Each row is a point on a tangle of strands that fork and nearly touch. The rows are in no order.
Two points are linked if the straight distance between their rows is under 54.2.
J72:   9   1  -8   0 -21   0   2   4  -2 -14   0   3  -4 -10  -5  -4   1 -12 -25  -5  -9  11   0   7 -17   8  -7  -2  -5   2  20   6 -14 -15 -20 -26   3  12  -6   4  -7  28  -2  -4   7   4  -5  10   2   3 -24  16   7  16  -8  13   7  -7
J20:  25  -4   7  -5 -13 -17   2   4 -10  -3 -17   2  -5  -5   1  -9   5 -14   0  -7 -15   0   7   0  -8  12  -5   0  -2 -13  -3  -1  -2  -8   3  -7 -17  -7  -5  -4 -12   0   0  -4   0  11 -18  -5  19   3 -16  -2  -1  13  11  10  11  -8
J889:   3  -9   3   0   7  14  -3  -1  -1  -4   6  -3   4 -22  -3   5 -14   9  12   5   2   5   1  -1  17 -19   5  -2   2   6 -13  12  -1   9  -9   8   8 -17   6  -8   4   2   3  12   2 -12   3   2   0 -13   9  -8  -2   1  -1  -9  -4  -7
J113:  20   2  -4 -11  -1  -6   9 -10  -2  -6  -3   1  -9 -11   2  -1   9  -1  15  -9  -1   3   4  10  -3  -4  -9   6   0  -1  -6   1   5   4  -6   2 -15  -2  -2  -8  -8  -3   1  -6  -9   5  10  -3  20   3 -12  -5  -3  -6  14   1  11 -13
J851:  -7   2  12   7  -7  12 -10  -2  -9   1   2   4  -3  18  -2   5  -7  10   9  15  12  -7  -7   3   9 -16   6  -6   7  -6  14  -6  21   0  10  19   9  -1  -5   6   6  -2  12   7  -2   3  -9  -8   1   3  17  -1  -5   3  -2   7   6  10
J883: -10 -16  25  -1  11  18   8   3  12  -6   2  -6   2   2  -6   9 -12  15 -16  -1   6 -21  -4   2  23  -2   6 -17  17   7   5   1   0   6  23   3  12   6  16   8  10 -19   1  13 -12  -6 -10  -3 -16   2  15  -4  -9 -14   0 -12  -8 -13
J920: -10  13  -7   0  -5 -31  -1   7  -1  10   8  11   0  18  12 -11   6  -6  17  -1   5   1  -3 -12 -17  -5   2  16 -16  -6   0 -13  17   2  -2  20  -5  -8   2   6  -4  -5  -5  -2  -1  -9   8   4  -5   6   8   6   9  -4   1  13   7  25
J74:  -1   4  -1  -1  18  17  -2  -7 -10  15   1  -6   9   5   3  -4   0  13  10  12   9  -8   0   5   4  -6  -3   0  18   2 -16 -13  22   1  10  13  -7  -4   3   5  -1 -20  15  -8  -1   8  -5  -7   2  -3  16  -9  -9  -5  24 -26  -6  -8
J282:   7   5  -3  -8  16  11   3 -12  -2   7  -2  -7  -9  -1  -2  -1   1  12  17   4   4  -7   3  10   4 -11  -4  -2  19   0  -3 -14  18   4   9  15  -6   1   3   1  -4 -20  11  -8 -14   9   1 -14  10   1   8 -11  -7  -7  22 -20   6 -11
J187:  -6   3  -7   1 -14  -2   3  15   0 -16   6  20  -2  -4  -6  -1  -2 -15 -16  -5   4  13  -2   2  -5  13  -2   2  -7  12   9  13 -22  -4 -21 -23  10   0   0   5   5  18 -16  12   2 -11   0  19  -8  -4  -7  20   5   7 -26  14  -2   4
J606:   5  -1 -12  -4  -8 -13   0 -14  -7  -4   6   7 -11  17   7   4   5   5  10  -3 -12   3   5 -10 -10   3  -4  15  -9  -4  -4  -1   1  13   6   3 -13   6   5 -20   1  -5   7  -9   4   1   0   5  16   6  -9 -15  -7  -1  -3  -1  -4   3
J779: -18  -3   7  -3  14   3   7   7   8  -5   9  10   2  15  -2  10  -6   9  -7  -3  12  -5   1 -10  17   5   6  -1   4   4   0   2  -6  15  13   3   4   7   9  -4  18  -7  -5  13  -9 -12   4   1 -13   9  13  -4  -6 -17 -13  -8  -7   2
J455:  -5  -5  15   7 -11  19  -5  -7   5 -14  -1  -8 -12   0  -5   7  -2   1 -14  10   7   1  -4  11   6 -27   0  -4   7  -3  26   9   3  -1   0  -1  28  11   2  12   6   9   9   7  -2  -1   3 -12  -9   2  10   9   3   7 -11  12  14  -2
J445:  16  10  -7 -10 -11 -23   6  -7  -5  -3  -3   8  -5   4   9  -8   8 -10  17  -7  -3   4   9   1 -10   5  -7  10  -8  -7  -2  -7  12  -1   1   4 -23  -5   3  -7 -14  -2  -6 -10  -8   5   4   3  15  12 -14  -4   2  -4  11  11  13  -1
J316:  22  -5  -2  -7  -1  10   2  -7   7  -6  -1 -11 -14 -25  -3   1   8   2   6  -9  -7   8  -3  13  -3 -12  -9   2   3   6  -5  10  -4  -2 -15  -7  -1  -1 -10  -3  -7   5   5  -7  -1   0  10  -3  16  -9 -16  -2  -1   0  13  -4   8 -16
J639:  -7   2  -4  -2  24   8   4  -4  -8  21  -1  -1  21   8   4  -8   7   7   2   2  13  -6   1   1  -7   3   2   3   9   1 -27 -13  15  -1   8   6 -12  -1   1   0  -2 -19   5 -13   8   5   0  -2  -5  -7  13  -3  -3 -10  16 -24 -12  -1
J476:   2   0   2  -6  -5 -28   2   1  -9   5  -7  11  -1  27   7 -10   2  -6   7   2  -4  -6   8 -17 -13  16   1   7  -5 -13   0 -13  11   7  15   7 -14  -4   3  -6   3 -16   5  -3  -5   2 -14  -2   8   8   0  -8  -3   2   7   3   2   9
J51:  -5   4  -4   0  -7 -10   1  24  -3  -3  -1  20   1   2  -6  -3   5 -15 -15  -5  -8   8   0  -3  -9  28  -3   3  -7   4  -1   7 -21 -11 -11 -24   2  -3  -7  -2   0  14  -8   4  13   1 -10  18  -5  -9  -8  21   8   9 -22  14  -5  11
J300: -14   3  -2   3  14  -8   0  20  -1  10  14  15   8   2   1   0 -12  -4  -4  -6   8   7   1 -14  11  14   9   6 -16   9 -23   9 -16   5 -11  -4  -1 -16   0  -7   5   0  -9  12  11 -11  10   7  -9 -13  15   6   3  -8 -14   0 -23  19
J994: -10 -13  11  10 -13  -6  -7   1 -13 -12   5   5  -1  17   5   7 -12   8  11  22  -5 -11  -2 -21  11  -3  12   1  -6  -2   9   6   8  10  17  16   9  -6   4  -5   9  -1  12  17   2  -3 -23  -2   7  -2  13 -15 -11  19  -5   5  -5  15
J693:   3  -8  10  -1   3 -22   7  18  -3  -2   0  17   6  -1   0  -3  -3  -6  -4 -10  -5  -6   4 -10  11  27   4   5  -7  -2 -15   1 -12  -4   6 -12  -9  -9   1  -9   3  -5  -2   7   1   0 -13   7   3  -2  -2   0  -3  -3  -8   3  -7   0
J520:  -1  13  -9   3 -20  -8 -14   0  -9  15  -9 -12   4  -1   8  -5   0  -9   6   4  -7   5  -8 -10 -18   1  -1   7  -9  -7   4  -4   6  -6   2  13 -18  -8 -21  -7  -9  20  -2 -16  14   5  -2   4  12  -5 -14   0  12  19   3  10   3  16
J86:  10   3 -15  -6  -6   5  -6   4  -3   9   2 -12   6 -19  -6  -7   7  -2  10  -9  -7  11 -16   3 -13   0   5   6  -8   8 -25   6  -3 -19 -15   0 -20 -22 -17 -11 -22  16   0 -20  17  16   8   5  22 -17 -24   1   5  10   9   6   2   1
J444:   3  -6  -2  -6  -8  10  -2  -6  13 -19  -1  -9 -16 -19  -8   0   0  -3 -33  -4 -21   7   6  21 -19   1  -9  -4  -2   9  21  10 -21  -6 -16 -39  29  16  15   8  -1  15   1  -3   6  -2   7   0  -7   0 -13  14   6   8  -2  -5  -1 -11
J564:  -7   9   2  12  -7  19 -13 -13 -10   5  -2 -14  -9  11  -3   8  -5  10   7  17   7  -3  -5   5   3 -21   4   1  15  -9  20  -9  19  -1   8  18  12   5 -12   4   3   9  17  -4   4   4  -3  -8   4   3  10  -4  -1   8   2   3   5   5
J479:  -6   6  -9   1  -2  -5   3  20  -6   5 -16  16   5  11  -6  -6   9 -18 -19   0  -6   1  -3   1 -14  29   1   3   2  -8   3  -1 -15  -9  -3 -22   5   5 -12   0   6   9  -6  -4  15   9 -12  12  -2  -8 -10  21  11   8 -14   6  -2   9
J619:  -7   1  -1  -5  22  -1  16   7  16  -4 -10  11   0   4  -4   4   5   1 -15  -9   4   1   4   7  17  18  -1  -8  13   8   3  -3 -21   9   1 -17   8  18   7  12  12  -8 -21  11 -17   0   6   2 -17  14   1   8   0 -26 -17  -8  -5  -8
J22:   9   0  -3   1 -18   3  -3  -3   5 -12  -2 -13 -10 -11  -5   0  -4  -9 -33  -6 -25   3   3  10 -21   8  -8  -3  -6   1  31   9 -13 -15 -18 -36   9  18   3   6  -5  24   2  -9  11   4  -3   0   1   5 -20  10   8  22   0   7   3  -8
J369:  -7   5  -8  -3  21 -34   3  11  -5  20  13   6  15  12  11 -18 -11   7  13  -6  11  -4  17 -13  -4  -8  -2   5 -12   2 -15 -18  34  -3   4  22  -9 -12  25   4  -8 -33   1  -7  -2   1  16   7  -6  -4  20 -14 -12  -6  15  -2 -12  12
J813:  -6   9  -3  -3  12 -34   3  10  -2  15   9  11  11  17  10 -17  -1   0  10  -3   9  -3   9 -14  -7   1   0   9 -12  -4 -10 -18  22  -3   5  18  -9  -9  10   5  -3 -22   1  -3  -1  -3  11   4  -6  -1  16  -2   1  -8   7   5  -6  17
J221: -21  -4   6   3   0  -1   0   4  -3  -6  12  12  -2  26   2   6  -5   6   4   8  12  -3  -1 -12   7   0   6   7  -2   0   2   2  -1  16  12   6   6   1   1  -5  15  -5   3  11   1 -11  -3   2  -7   5  15  -5  -4  -4 -12   2  -9  16
J675:  -2  -6  -6  13 -12  13 -20   2  -7  12  -1 -14  16  -6  -6   2  -2 -12  -4  15 -10  -1  -8  -3 -12  -2   7  -7  -8  -8  -4   9  -9 -14  -6  -7   6  -5 -12 -10  -2  20   5  -4  28   2 -10   8  -2 -14  -1   2   7  30  -5   6  -8  13
J386:  -9  -6   8  -7  38  12  14   1  19   2  -2  -8  14  -8  -4   5  -2  12 -13 -15   7 -13   2   3  23  11   0  -2  17  16 -17   1 -13   8  10  -7  -2   7   9   8   8 -22 -12   9 -13  -4   2  -6 -19   5  11  -7 -13 -27   1 -27 -15 -11
J774:  -5 -10  -1  -5   6  19   5   3   5 -10  10   1  -1 -23 -10  11 -10   4   2 -10   5  10   3  -7  18  -6   6  -2  -2  13 -18  19 -19  13 -10  -5  10 -11   7  -9   8   4  -2  17   3 -20   5   4  -5 -11   6   0  -3  -5 -15  -6 -10  -6
J857:  -1  14  -9   3  -1  15   3 -13  10  -3   4  -5  -8 -13   0   4  10   6   8   0  12  12  -6  10   2 -20  -5   1   9   5  17  -2   0   2 -10  16   5  12  -5  13  -2  14  -8  -5 -20   0  21 -11   0   8  -1   9   9 -12  -4   5  17 -12
J945: -11  -8   7  20 -13  18 -18  -7 -17  -4   3  -5   7   8  -3   9 -11   6  10  28   5  -6  -3  -7  12 -20  11  -4  -4  -2   4  14  10  -1  -3   9  22 -14  -1  -3   6   8   3  14  13  -2 -13  -1  -5 -10  16  -8  -8  28  -8  10  -9  13
J892:   5 -10   1  12 -10  21 -19 -12  -5   0   2 -21   4 -17  -8   8  -8  -1   1  16  -8  -1   0   5   3 -24   7  -6  -1  -2   4  15   1  -6 -13  -5  20  -6  -1  -4   0  15  13   2  21  -6  -4  -2  -1 -15   5  -3   0  30   2   0  -3  -6
J218: -15   2   7  -4  29  -2   2   7  10  14  12  -1  24  19   1  -1  -8  17  -1  -7  23 -10   4 -11  16   8   0  -7  14   9  -4 -18  15  -3  13  16 -14  -3  18  12   2 -27   4   5 -20   2   5 -10 -14  15  25  -9  -8 -24   4 -12  -8   2
J544:  16  -7   9   0   1   5   8 -11   4 -11 -11  -5 -20   0  -2   4   3   1 -10  -4 -14  -7   4   9   0  -7  -8  -1   8  -9  13   0  -1   9  10  -7   6  20  -3   1  -3  -7   7  -1  -7   4  -7 -10   7   5 -11  -5  -3  -6  12  -9   9 -18
J961:  -2   0  22   7  -2  27  -8   2  -4   0   2  -4  -5   3  -8   8  -8  14   6  13  17  -9  -4  15  20 -21   1 -18  14   2  16  -5  22  -7  14  20  14  -4   8  18   2 -12  11  12 -16   5  -9 -16  -9   3  22   2  -7  -4  -4   5   8   0
J260:  13   6  -1  -4   4   8   3 -16  -2   0  -9 -11 -19   0  -2   3   1   5   7   3  -6  -6   4   5   0 -13  -6   0  15  -6  10  -5   9   9   8   7  -3  12  -7  -1  -6  -9  14  -8  -7   5  -4 -11  13   5  -4 -10  -4  -3  18 -11   8 -16
J24: -10   5  -1   0  17 -22   1  12   3  14  11  14  17  14  10  -7  -5   1   8  -3  15   1   6 -13   4   5   3   9 -12   1 -18  -9   8   3   1  10  -7 -10   9   1   2 -16  -3   4   0  -6  14   2  -9   1  18  -1   1 -15   3  -2 -10  16
J397:   8  15 -15  -1  -6   3  10 -15   8  -9   5   6  -6  -6   5   1  13   2   8  -5  10  14  -1   9  -2 -10 -11   2  -2   8  11  -6  -1   6 -12   5  -6  11   2  10  -3  12 -16  -3 -21   2  21   0   0  18 -11   8   4 -19  -4   6  18 -11
J43:  -9   9  -1  18 -13  15 -21 -15 -10   9  -8 -26  -7   8   3   8  -8   1   4  18  -1  -8  -3  -5  -3 -19   5  -1   9 -14  25   1  21  -7   2  15   5   4 -21  -2  -1  17  12 -11  10   8  -6  -6   9   1   1  -8   5  21   8   4   6   8
J750:   1  10 -15  -4  -9 -23   6   2  -2  -5  13  20  -3  13   9  -5   7  -8   3  -8  -1  15   0  -7 -11  15  -5  16 -18   2  -2  -4  -6   6  -8  -3 -13   0   0  -4  -2   7 -13  -1   1  -5   8  18   1   7 -11   7   3 -12  -9  13   1  14
J841:  13 -13   4   2  -6  20 -14  -8   5  -3   5 -26   0 -31  -9   4  -8   0  -4   7 -17   4   2   9  -4 -19   2  -6  -3   3   3  16  -7  -9 -18 -13  20  -5   1  -4  -4  11  17  -2  16  -7   1  -8   0 -16  -1  -1   0  23  10  -4  -1 -12
J521:  -1  -2  -7  -2   2  19   2  -6   6  -8   0  -2  -9  -9 -14   7   4  -3 -17  -2  -5   9   0  12   2  -6  -3   1  10   1   7   7 -24   7  -6 -19  18  20  -1   3   7  10  -5   4   4 -10   6   7  -8  -6   0  11   3  -3 -12  -7  -4  -9
J66:  14  -7  12  -3  -8 -20   6  14  -6  -8 -10  13  -2  -4   0  -5   2 -11  -7 -10 -14  -3   6  -2   1  25   2   1  -1  -7  -2   1 -15  -6   7 -17 -10  -1   0  -7   1  -1   0   4  -1   3 -20   3   7  -1 -11   3   0  10  -2   6   2  -5
J873:   9   7 -18  -2  -9  -2  16 -14   5 -19  11  19  -5  -5   3   2  10  -1   1 -13   1  15   5  10   1   3 -14   1 -10  14  10   2 -11  12 -13  -9  -9  16   3   8  -4  12 -17   4 -19   1  15   9  -3  19 -19   6   0 -19  -7   7  11 -10
J802: -15  16 -16   0   6  -2   0   4   3  19  -6  11  11  13   5 -10  10 -12  -2   3  15   7  -9   5 -22   3   4   2   3  -5  -5 -11   2  -4   0   9  -7   6 -17  10   1   8 -15 -13   3   2  13   4  -8   4  -7  21  21  -9  -8   0   1   5
J600: -13   5   3   5  12  -8  -2  14  -3  15   6  14  11  12   7  -5  -3  -6   3   5  15   1  -3 -10  -1   6   8   6 -10   0 -17  -4  -2   4  -1   4  -5 -10  -5   0   5  -4  -5   6   9  -8   5   4 -11  -7  19   6   7  -5  -3   1 -13  18
J149:   4  11  -1   6   5  22   1 -12  15  -1  -6 -14 -16 -25  -1   2  12  11   8   2   7   8  -4  17   4 -27  -6 -11  12   9  17  -4  -2  -5  -9  16  15  13   1  17  -2   5  -5  -7 -23   6  18 -17  -4   3   3   6   5 -15   6  -3  16 -15
J771:  15   1 -21 -10   1 -11  15 -14   8 -13  13  13   1  -6   6   3  14  -2  15 -22  -1  12   8  10   1   5 -11   6 -10  14 -12   2  -6   6 -12 -10 -17   5  12  -7  -6   1 -15  -6 -16   4  23  10   4  14 -18   0  -6 -24  -4   6   4  -5
J772:   3   8   0   3  -2   7  -6   6  -3  17 -12  -3  11  -5   1  -8   4 -13   2   7   8  -4  -6   9  -8  -1   0  -3   2 -12  -3  -5   8 -12  -2   3  -2  -2 -18   5  -2   8  -3  -8  10   3  -1   0   0  -5  -1  15  17   7   6   4   8  -4
J49:  -7  -6  -1  18 -18  17 -23  -9 -10   2   1 -21  11  -5  -5   8  -5  -3   2  25  -5  -2  -3  -1   2 -15   9  -6  -8  -6   7  14   3 -10  -9  -1  17 -10 -10  -3   2  20   7   4  21  -2  -8   3  -3 -13   6  -5   0  37  -8   8  -7   9
J585:   7   5  15   3   4  20  -6  -3   6   2  -5  -6  -9 -12  -5   3  -1  13   6  10  12  -4  -4  12  15 -21  -3 -18  13   1  15  -7  17  -8   3  22  13  -1   7  19   1  -9   6   7 -19   7   1 -18  -5   1  16   5   0  -8   5   0  15 -10
J34: -14  14 -12   5  -3  13 -11   3  -2  22 -10 -10  11   6   6  -6   7 -12   2  10  13   2 -13   5 -17  -5   6  -1   5 -14   5  -7   7 -10   4  13   0   2 -26   6  -4  17  -6 -15   9   5   8   1  -4   2  -9  14  18   5   0   0   7   2
J292:  -9  -4  -5  -8  19 -12   5  10   7   2  16  10  10  -4   2   4 -15   8   4 -15   8   6   6 -15  16   6   6   9 -11  13 -24   6 -11  12  -8   0  -7 -12  12 -14   5  -5  -6  12   4 -12  19   6  -3  -3   9  -9  -3 -17 -10  -7 -18   8
J645:   1  -2  -8   2 -20  -1   2   6   0 -20   8  11  -7  -4  -8  -1  -1 -11 -25  -6  -3  12   0   5 -13  12  -7   2  -8   9  24  12 -19  -8 -20 -27  14  10   0   9   2  23  -8   4   5  -4  -1  12  -4  -1 -14  18   8  16 -19  15   5   0
J262:   0  -5  14   1   5  -3  11  15   4  -4 -11  14   2   9  -5  -1   1 -11 -18   3   3  -7   0   5   6  11   1  -6   6  -8   8  -2  -8   0   3 -15   9  10   2   4  11  -5  -3   9  -3  -3 -10   1 -10   3   3  12   4   1  -8   4   3  -3
J642: -10 -13   4   8  -1  18 -12  -3 -13  -4   8   0   8  -6  -5   8 -18   9   8  18   0   1   0  -6  19 -18  14  -2  -1   4  -9  16   0   8  -2   7  17 -15   5  -6   6   6   5  17  13 -10  -8   3  -4 -15  14 -11  -5  17  -5  -2 -14   0
J607:  -1  -2   3  -6  34   8  20   6  24  -2 -10  -1   6 -15  -6   6   5   5 -14 -20   1  -3   4   9  19  14  -1 -10  12  16 -11   6 -27   5  -3 -20   8  17   7  12   5 -14 -22  11 -17   1   7  -3 -21   4  -1   0  -5 -28  -9 -17 -11 -13
J225:  -3   1  12   3  -5   9   4  -1   5 -11  -2   3 -11   9  -3   5   2   3  -9   8  12   0  -4   8   9 -15  -1  -9   7  -3  22  -1   1   3   5   3  17  13   2  14  10   0   0  11 -12  -1   1  -9 -10   9   8  10   3  -5 -10  12  17  -4
J154: -17  12 -10   9  -8  17 -26   1  -7  27 -14 -30   8  -1   5  -1   0 -11   9  11   4  -6 -13   0 -16  -4   5   0   2 -15   7  -3  17 -13   7  16  -7  -5 -30  -3 -11  23   0 -22  19   7   4   1  -1  -3 -19   0  13  17   6  -2   3   5
J617:   1  14  -6  -2 -19 -33  -4   0 -12   9   2   1  -3  15  11  -9   3  -8  20   4  -5   1   0 -16 -22   2  -4  16 -16  -9   4 -15  18  -2   3  24 -14 -15   2  -2 -11  -1   0  -7   1  -1  -4   2  10   5   0  -3   5  13  10  11   9  26
J462:   9  -6   5  -9   9 -37   6  12  -2   2   2  13   8   0   8  -6   0  -7   7 -18  -3  -2  11  -6   4  24   3   8 -13  -6 -25  -5   0  -5   5  -6 -23 -17   8  -7  -8 -14  -9   2  -2   0  -2   3   9   0  -3  -7  -5 -10   1   3  -4   5
J491:  -6  -5  10  10 -12 -12 -11   4 -19  -1   7   4   4  20  10  -2 -14   6  16  26  -2 -12  -1 -19   6   0  10  -1  -5  -3   3  -3  21   3  11  26   1 -18   5  -1   1  -9   8  13  -2   3 -23   0   3  -1  14 -15 -10  19   5   6  -4  16
J754:   3  -1   1  -9   2 -41   9   5  -5   5  -4  14   3  20  11 -11   3  -8   8 -13  -2  -7  14 -11  -7  23   3   9 -11 -12 -16 -10  13   2  11  -3 -21 -11   8  -6  -5 -22  -5  -6  -4   0  -6   1   6   6  -2  -9  -4  -9   6   2  -2   7
J464:   9  -8   0  -3  -9  12   6 -10  12 -18   0  -7 -18 -20  -4   5   3  -1 -21  -6 -16   7   5  12  -8  -7  -9  -4   2   2  18  12 -18   3 -12 -23  19  18   3   4  -1  12   3   0   2  -5   5   3  -4  -3 -15   8  -2   1  -1  -4   5 -17
J880:   8  -2  -2   1  -4   0  -5  -7 -15   8 -11  -4   1   3   0  -2   0   1   2   8 -12  -1   1 -10  -8   4   2   4   1  -9  -9  -1  -5   4   6   0  -9   1  -8 -14   2   1  11  -8  14  10 -18   2  13  -7  -3 -11  -2  16   8  -7  -7   3
J967:  12  -5   0   0 -12  11  -1 -12   7 -11   4 -10 -15 -24  -2   5   2   2 -10  -3  -9  10   1   6  -4 -13  -6  -1  -2   6  13  13 -12  -3 -17 -12   5   7  -4   1  -3  19   3  -4   1  -8  10   1   7  -6 -14   4   2   3   1   4   9 -16
J832:   4   9 -13  -2 -12  -5  -9   5  -7  11  -3  -7   7  -9   2  -5   7  -8   0  -5 -10  11 -13 -10 -20   9   3   4  -9  -3 -14   1 -11 -13 -10  -1 -19 -13 -15 -11 -17  23  -2 -16  21  10   0  13  11  -7 -21   6  10  15  -2  12   2  13
J611:  -2  -6   7  -7  15  -9  20  -5  16  -8  -7   8  -3  10   0   6   8   5  -9 -17  -5  -7   3  10  12  16  -4 -10  11   1   5  -6  -8  15  11 -10   0  21   7   6   9 -16 -16   8 -25   3  -1  -3  -8  21  -6  -7  -5 -29 -10  -8   4 -15
J766:   6 -10   6  -5   5  -8  15  -7   4 -13  -8   9 -11   7  -1   5   5   3  -8 -14 -12  -9   4   9   4  12  -8  -3   7  -7   3  -2  -7  14  15 -12  -2  16   2  -2   4 -13  -4   3 -18   4  -6  -2   2  14 -11  -6  -6 -18  -2  -7   7 -19
J823:   8  -5  -2   3  -4  10  -8   1  -6   6  -8 -10   3 -12  -5  -1   2  -4  -9   3 -14   3  -4  -1  -9   0   3  -2   0  -6  -7   4 -12  -9  -4 -11  -1   2 -11 -11  -4  13  10 -11  21   6 -10   6   7 -14  -6   2   3  20  -1  -1  -7   1
J650:  10   2  -8  -3  -8 -14  -2 -11 -14  10  -6  -2  -4   9   7  -3   0   4  12   3 -15   2   3 -15 -11   1   1   9  -4  -4  -4  -5   4   7   8  10 -15  -5  -2 -16  -6  -2  11 -12   9  10  -9  -1  23  -2  -3 -18  -5  14   9  -3  -6   9
J280:   9   7  10   2   7  24  -5 -10  13  -5  -7 -16 -21 -29  -5   2   8  16   5   4  -1   3  -3  17  11 -30  -8 -23  14  10  17  -2   7  -4  -4  20  21   7   9  16  -2 -12   5   2 -25   7   8 -24  -6  -4   8   3  -4 -14  10  -5  16 -15
J641:  21   4  -9 -11 -16 -25  10  -7 -10  -7  -8   6  -6   0   3  -8  10 -14   5 -16 -12   6   7   3 -10  16  -8   9 -10  -5  -4  -2   5  -7  -5  -7 -30  -8  -1  -6 -21   1  -6 -11  -3  12  -7   1  20  11 -23   0   1   1  12  14   7  -1
J480: -11   1 -11  -2   8  24   6  -5   4  -9   2   0 -11   3 -11  13   3   7 -12   0  -1   2  -2   4   5  -5   0   4  14   4   5   5 -23  17   6 -11  15  25   2   0  14   1  -1   9   1 -13   4   6 -11   1   6   3   0 -10 -16 -12  -8   1
J854: -13 -11  18   1  23  19  11   6  19  -1  -1 -12  14  -2  -7   6  -8  12 -21  -8  12 -20  -5  -1  28  10   4 -13  22  13  -3   1  -7   1  18  -2   7   3  13  10  10 -21  -4  13 -13  -6  -2  -3 -22   3  17  -3 -11 -22   1 -20 -15 -11
J696: -17  10  -5  22 -15  14 -25  -6 -11  18 -12 -26  11   5   4   4  -2  -7   8  23   3 -10 -12  -5 -13  -9   6  -4  -3 -16  12   0  19  -9   5  15   1  -6 -28  -2  -5  18   1 -12  18   5  -2   2  -1  -3  -5  -4   7  27   3   8  -2  14
J979:  18 -16  12  -4   1  14 -12  -7  18  -6   2 -21  -9 -33  -6  -1   0   0 -13   1 -19   1   5  19 -11 -15  -3 -10  -3   6   4  15 -11 -11 -14 -22  29   2  12   3  -1   4  13  -1   9  -6   5 -14  -4 -14  -2   4   0  10  16  -9  -1 -12
J737:  -5  -7  -4 -10  15   3   8   7   7  -6  13   8   6 -16  -4  11 -10   6   1 -17   1   6   5 -10  20   9   3   3  -4  11 -22  13 -23  11  -7 -10  -2  -7   8 -15   6   1  -6  15   2 -12  12   5  -2  -4   3  -4  -4 -16 -14  -7 -12  -2
J28:  20  -6  -5 -12   1   6   6  -3  12  -8  -3 -16 -12 -31  -9  -8  16   3  16 -16  -8  11  -8  24  -5  -9  -4   1   0  16 -19  14  -1 -12 -23 -12  -9 -12 -13  -1 -13  -3   2 -17  -1  12  11 -11  29 -19 -24  -3 -11   0  22   0   6 -14
J952:  -6  -9   6   1  -4  -3  -1  -5  -7 -11   6   4  -8  12   3   9 -11  11   7   8  -2  -4   0 -12  13  -4   5   4   1  -1   3   3   0  19  11  10   5  -1   6 -10   9  -3  11  10  -1  -9  -6   0   4   4   7 -15  -7   2  -8  -3  -3   0
J253:  19  -5  -6 -12  -2   2   2   5   1  -1  -4  -9   1 -24  -8  -8  10  -2   8 -13 -10  10  -9  12  -8   1   1   4  -3   7 -29  12  -4 -21 -19 -10 -18 -18 -11  -8 -18   6   4 -13  11  18   4  -4  27 -15 -21   1  -4   8  14   8   5  -9
J475: -15  -6   9  -5  21  -4   5   5  14   0  12   3  13  13   1   4 -11  14  -3  -8  16 -11   6 -11  21   8   2  -6   9   8  -5  -7   4   6  19   9  -6   0  14   0  10 -23   0   9 -17  -5   5  -6 -14  13  17 -13  -7 -24  -1 -13  -9  -2
J685:   1  -9  18   2  -7  -3   8   9   4 -16  -2   9  -8  10  -2   3  -3  -3 -13   3   3  -8  -1   4   8   2   0  -7   2  -5  19   2  -5   7   9  -7  12  12   5   3   9  -2   1  11  -9  -7 -10  -3  -6   5   4   5   0   0 -10   9  13  -7
J769:  -7  17 -20  -3  -3 -17   5   2  -1   9   3  14   4  17  12  -8  12 -11   5  -5   6  12  -4   2 -23   8  -2  10 -11  -4  -2 -11   0  -1  -9   4 -11   5  -7   2  -4   9 -19 -11   2  -1  17  14   0  12 -12  14  13 -11  -9   4   3  10
J203:  -3  13  -1   5 -19 -15  -9   1 -12  14 -12  -5   6   9  11  -7   1  -9  12  13  -2  -1  -4 -11 -20   1  -1   5 -10 -15   3 -11  17  -3   5  20 -12 -14 -12  -2  -5   4   1 -11   7   2  -7  -1   7   1   0   0  10  18   9   9   6  19
J194: -13   1   1  -2  32   1   5   2   0  19   6   0  25  13   7  -8   1   7   0  -4  25  -5   7 -10   4   4  -1  -4  14   9 -17 -19  24  -4  11  10 -17  -1  14  11   1 -29   5 -10  -7   6   2  -6 -11   6  25  -7  -8 -18  16 -22 -13  -3
J356:  -3 -18  20  -1   5  11   5   0   9  -8   2  -4   0  -7  -3   8 -16  15  -5   1  -2 -18  -1  -2  25  -7   5 -13  10   5  -3   6   3   7  18   5  12  -3  14  -1   8 -16   9  15 -11  -8 -12  -2  -6   0   8 -12 -10  -3   3 -11  -3 -15
J151:  -7  -5  11   5  -6 -27  -4  10 -13   4   4   8   5  28  10  -9  -5   1  12  13   0 -13   2 -23  -6   9   7   2 -11  -8  -1 -14  19   5  17  17  -8 -11   9  -1   3 -21   9   6  -5  -1 -19  -3   0   2  14 -11  -7   5   9   6  -7  22
J365:   3   2 -12  -8  -9 -22   7  -3  -5  -8   8  18  -9  12   5   3   5  -1   8 -13  -9  10   4  -6  -6  18  -6  12 -14   0  -5  -2 -10  10   1  -8 -16   4   6 -15   0   3  -4  -3   2  -1   3  12   6   7 -13  -5  -3  -7  -9   5  -3   5
J921:   5  -2  10   7  -2   2  -1  12  -3   5  -8   8   9   4  -1  -3   2 -14  -8  11   6  -5  -4   5   1   6   1  -5   2 -10  -1  -1   1  -5   2  -7   7   1  -7   0   5   3   1   4  10  -1 -11   4  -8  -5   5  10   8   9  -1   5   3   3

Follow the links from the first point to the second, and from the first to the third. Name the last point that the two ways share.
J444; J641; J369: J316
J455; J880; J280: J34
J851; J889; J262: J34
J479; J480; J445: J464
J693; J521; J832: J316

A fork is a point with three links, a tip a point with one. Leave the first point through the second and follow the links. Name the first fork or tip that comes.
J194; J639: J356
J693; J66: J316
J873; J397: J34
J961; J585: J771

A fork is a point with three links. Follow the links from the first point to the second and name the forks in between, in order.
J72; J86: J464, J316
J20; J920: J316
J641; J187: J316, J464
J43; J606: J34
J967; J24: J316, J813
J24; J51: J813, J316, J464
J750; J642: J49
